Each row is a point on a tangle of strands that fork, close into loops and nearly touch. The rows are in no order.
(in the rows, 128 means zero)
Two points are linked if the straight distance between their rows is under 101. Some points are linked to none.
(595): [166 153 125 124 168 151 101 152 196  95 130  90 162  82  98 165 126 154
 104 158 101  93  92 163 108 133  99]
(849): [124 125 128 147 108 122 114  83 129 143 120 156 135 152 164  74 146  81
 149 123  93 136 147 114 157 122 169]
(655): [141 126  96  98 155 115 106 135 165  99 131  90 117  85 113 212 113 147
  81 159 107 117  33 131 119 129  82]
(803): [ 94 102 110 124 125 103 131 132 109  96 113 134 119 158 138 150 148 139
 100  97 144 150 103  92 127 131 141]
(527): [143 117 131 104 102  94 153 152  61  93 176 139 131 193 161 103 111 113
 144 123 168 137 147  96 117 145  85]
(458): [130 148 207  91  96 163  85 120 150 106 149  61 181 118 133 139 111 127
  93 156  73 115  99 166  85  97  82]
(4): [159 131 124 173 147 152 134 112 141 171 105 181 112 109 103 119 148 114
 138 134 116 113 169 130 183 133 170]
(183): [184 191 136 108 107 114 107 110 166 194 170  62 120  90 113 137  96 123
 111 163  92 102 134 197 105 113 105]
(301): [ 83 128 230 109  85 153 101 102 139  82 133 135 188 116 186  93 118  96
 152 121  83 147 138 162 115  90 128]
(592): [139 155 126 133 142 178  90 138 177  92 114  56 177  83  93 131 118 164
 105 125  92 102 104 178  88 129 104]
(421): [139 121 113 139 179 137 138 163 172 122 120 148 133  96  96 191 140 161
  98 135 138 131 130 127 143 139 146]
(128): [197 151 136 127 140 119 140 144 182 151 138 147 115  80 128 154 116 104
 153 148 105  86 173 177 161 126 130]
(17): [100  95 121 115 143  99 111 117 139  79  90 141 112  90 138 209 152 131
 109 134 115 154  54  90 118 132 122]
(225): [158 127 164 121 104  83 143 121 102 103 151 149 122 157 183 108 126  71
 159 151 131 133 178 111 135 128  99]
(44): [121 128  72  99 158 117 148 170 146 159 141 117  89  95  96 203 106 166
 100 128 154 124 122 132 125 116 133]
(805): [147 134 114 138 135 149 129 134 118 137 152 145 139 133 119  89 134 115
 128 103 133 109 174 128 151 137 155]
(430): [ 71 129 126 141  79 139  88  93 120 111 120 117 194 164 149  63 129 121
 130  75 129 143 113 138 105 108 164]
(362): [109 161  86 141 133 155  84 122 127 140 118  66 158 110  78 118 117 193
 105  68 118  97 144 172 102 148 165]
(789): [ 96 109 100 135 119 144 144 120  73 152 104 144 119 205 116 108 148 141
 122  75 182 155  93  85 117 144 134]
(512): [106  87 116 111 120  87 148 118  96  84  93 149 103 121 144 201 163 136
 118 141 139 178  69  62 131 131 109]
(477): [ 95 130 232 119  97 177 109 114 137  92 154 132 193 111 159  73 119 115
 151 120 104 121 157 168 137  86 136]
(910): [143 117 134 123 123 126 155 150  58 113 145 169 118 206 153  72 116 114
 161 122 181 128 155  86 125 148  70]
(778): [163 157 126 123 143 130 116 140 174 130 138 127 134  96 117 140 122 128
 134 123 112  84 162 159 141 133 140]
(897): [154 128 166  93 109 105 128 128 121  95 158 140 140 135 170 123 124  94
 150 145 114 119 173 122 128 128 116]
(856): [179 128 146 123 113  97 163 150  87 125 153 160 103 157 153 101 106  93
 165 157 162 118 183 108 151 140  94]
(597): [135 108 114 126 155 132 144 146 125 116 115 159 122 132 109 163 152 159
 101 126 144 145 112  92 144 132 143]
(23): [135 116 119 113 121  59 131 111 150 137 126 114  68 110 166 172  97  89
 139 158 117 134 108 136 132 127  98]
(112): [142 154 114 132 132 134 115 137 130 153 164 124 131 114 106 110 116 138
 118  93 132  98 159 148 136 144 155]
(562): [106 155  88 168 141 156  98 125 143 138 111 107 155 103  80 112 128 185
 105  84 111 101 160 150 129 143 178]
(361): [142 102 129 117 149 143 173 173  92  69 101 183 122 180 126 117 138 117
 132 134 153 139 129  78 148 140  85]
(52): [103 120  91 146 148 180 140 127  87 160 115 154 121 181  86 105 147 162
 117  80 178 144 120 100 127 142 159]
(94): [118 105 122 107 157 117 106 123 168  98 108 129 102  77 125 231 138 138
 108 152 115 136  40 117 121 131 100]
(833): [128 120 179 152 128 175 126 111 159 115 138 156 180  78 136  54 145 100
 163 136  98 107 172 150 169 100 154]
(780): [183 137 117 145 147 133 147 136 164 163 136 170 115  90 100 135 123 109
 155 148 119  90 190 158 198 132 160]
(318): [137 136 105 154 140 133 139 105 135 184 110 162 106 111  99 137 144 138
 120 122 125 133 152 120 164 124 179]
(888): [125 115 107 143 121  74 171 137  79 178 136 146  69 188 131 101 108 122
 165 152 178 153 131 103 135 146 123]
(774): [159 126 134  93 125  81 127 131 144 106 143 134 102 122 155 156 116 107
 142 143 117 119 140 129 131 131 109]
(759): [129 117 114 151 118 107 130  98 118 151 115 148 102 156 150 100 134 108
 131 129 114 145 127 105 142 133 160]
(707): [124 154 179 116 105 171  81 119 160 100 117  47 192 106 117 120 123 154
  95 138  82 115  92 181  83 105  93]
(854): [ 92  90 111 124 102  92 133 112  79  92 116 130 129 185 152 133 130 121
 116  99 159 164  84  77 106 133 114]
(378): [137  97 104 117 133 117 170 123 101 121  67 182 102 114 129 177 180 150
 129 160 163 184  81  56 131 137 108]
(885): [120 140 222 124 111 181 111 104 161 121 146 144 171  90 158  83 140 102
 159 143  80 110 176 174 151  90 142]
(295): [155 106 137 129 153 177 160 164  99  88 122 185 132 165 128  80 141 104
 148 132 144 120 150 100 148 125 101]
(397): [119 172  96 128 120 126  80 108 142 163 144  64 128 115 112 111 112 168
 110  86 119 102 138 175  90 145 142]
(460): [165 118 124 125 130 128 150 145  89 124 137 170 110 176 140  86 120 100
 146 130 154 130 169 102 158 142 107]
(184): [178 160 119 120 146 125  93 117 191 144 127  90 129  75 106 161 119 135
 102 165  85  95  97 180 129 133  97]
(213): [141 126 113 147 191 171 147 183 156 101 139 146 161 100  89 145 140 147
 103 123 133 100 154 128 143 135 153]
(832): [152 197 171 125  96 148  89  95 152 189 165  63 129  99 132 112 111 118
 135 145  96  94 166 196 105 129 120]
(221): [ 96 111  92  96 110  66 131 168  78 127 194  78  96 155 143 156  83 143
 114  97 187 137  98 115  91 156 122]
(412): [105 120  95 137 117  85 160 110 114 194 106 139  65 100 113 145 155 145
 136 145 152 173 102  94 122 127 171]
(884): [160 171 189 101 111 138  98 103 165 142 152  75 155 111 153 141 118 105
 110 168  62 109 121 167 100 111  84]
(486): [128 134 156 130 113 169 114 120 129 132 150 144 166 121 131  65 147 114
 153 100 124 108 176 137 157 118 147]
(391): [124 145 221 124 111 201 103 123 167 128 160 113 166  82 125  91 119 130
 151 141  96  81 192 193 152  97 132]
(747): [126 124  95 159 120 117 143  94 114 213 110 158  85 116 100 140 158 154
 126 120 144 162 128 108 145 124 173]
(673): [149 100 121 125 162 141 189 163  88 120  90 194  85 172 112 138 142 142
 137 152 172 161 132  72 156 134  83]
(259): [137 113 101  78 136  87 160 179  87  80 167 125 109 166 137 171 112 150
 112 116 170 139 127 101 120 139 101]
(636): [128 113 140 114  92  82 146 153  62 118 195 103 140 191 172  97 112 111
 139 104 176 136 137 105  87 158 101]
(751): [126 117 158 154 124 154 106  89 156 118 101 175 167 115 160  63 150  89
 161 139  79 128 156 132 166 108 163]
(498): [ 68 103 107 167 158 154 113 155 165  64  74 108 198  97 106 120 119 153
  87  78 135 144  88 133  92  91 149]
(171): [110 102 105 148 202 193 164 196 131  89 132 140 176 128  87 137 145 145
  88 106 148 118 129 110 126 125 142]
(890): [103 152 117 160 106 135  77  78 145 153 110 104 151 121 143  90 131 134
 127  89  90 109 139 161 114 126 172]
(282): [147  97 116 102 144 107 164 172  89  63 133 161 128 172 132 140 128 128
 115 128 159 146 134  86 139 139  93]
(731): [ 85 138  81 165 164 175 124 137 126 128  90 108 179 115  60 136 143 187
  95  76 136 124 130 137 117 130 179]
(350): [145 127 111  86 125  85 102 116 144 106 141  84  97  95 141 196 104 102
 102 162  97 119  46 138 113 118  70]
(635): [112 108 122 150  97  61 201 105 126 178  91 149  57 127 147 153 121  87
 183 212 143 165 119 100 153 118 129]
(326): [173 173 107 107 126 103 111 124 175 169 148  84  99  93 112 155  98 124
 117 153  99 100 118 178 124 124 104]
(461): [ 95 177 117 144 100 117  80  83 134 184 152  79 131 126 144  90 121 127
 133 101 106 115 138 168  82 145 168]
(396): [ 79  88 112 144  99 115 130 101  73 125  95 136 117 212 145 109 150 132
 131  97 156 170  85  77 108 142 128]
(501): [109 110 112 124  99  70 123 150  74 146 202  86 116 166 152 120 107 132
 128  94 176 136 107 120  97 166 135]
(384): [ 74 128 101 155 150 153  99 151 150  89  78  92 178 106  84 149 130 185
  86  76 135 125 105 143  97 120 152]
(271): [120 114 111 150 107  54 202 146 107 186 121 152  53 169 131 121 110  98
 180 197 165 148 134 110 155 132 120]
(13): [130 125 111  97 120  59 106 116 131 119 134  94  58 103 156 183  88  81
 135 171 103 130  68 136 116 128  90]
(835): [136 160 180  79 101 113  86  93 151 107 144  96 142 125 177 129 118  83
 137 151  74 130 115 148  91 118  93]
(11): [111 137 203 101 107 127  87  96 167  87 119 122 175 119 187 118 118  83
 149 145  68 133 113 152 101 103 102]
(504): [105  97 113 163 195 210 174 164 121 103 100 165 162 142  71  99 158 149
 115 104 157 134 123 108 132 120 147]
(603): [123 115 108 149 166 200 147 147  98 131 108 169 122 164  88  99 142 139
 125  98 163 125 139 104 155 135 148]
(552): [109 114 109 150  99  67 171  92 121 209  87 137  60 109 139 139 151 110
 165 182 151 183 109 103 136 129 160]
(730): [109 101  82  86 131  84 158 182  83  99 167 106  90 144 126 183 104 160
 101 112 193 141 105  92 107 141 110]
(386): [104 144 105 178 120 160  81 100 149 146  95 110 160 100 101  90 139 159
 127  90  90 110 159 159 132 124 187]
(907): [131 117 116 156 119 115 152 101  96 174 114 169  73 172 132 104 129 119
 148 137 147 151 135  98 152 136 144]
(423): [125 174 191 120 108 185  82 104 158 158 147  86 148 107 139  98 123 136
 135 137  85  82 183 194 117 109 130]
(848): [148 101 119 135 160 144 178 131 109 140  76 197 101 146 118 156 167 146
 148 159 157 172 112  69 152 139 108]

A fork is a point with three links, a tip a point with one. Leave the first point through the second and follow the links. Name the first fork or tip that comes.
(856) / (225) | (361)
(592) / (595) | (885)
(780) / (4) | (833)
(282) / (259) | (460)

How many points has the smallest loop of links through each point below? Write none if it is on no loop.
(562) | 6
(504) | 11
(295) | 11
(128) | 19
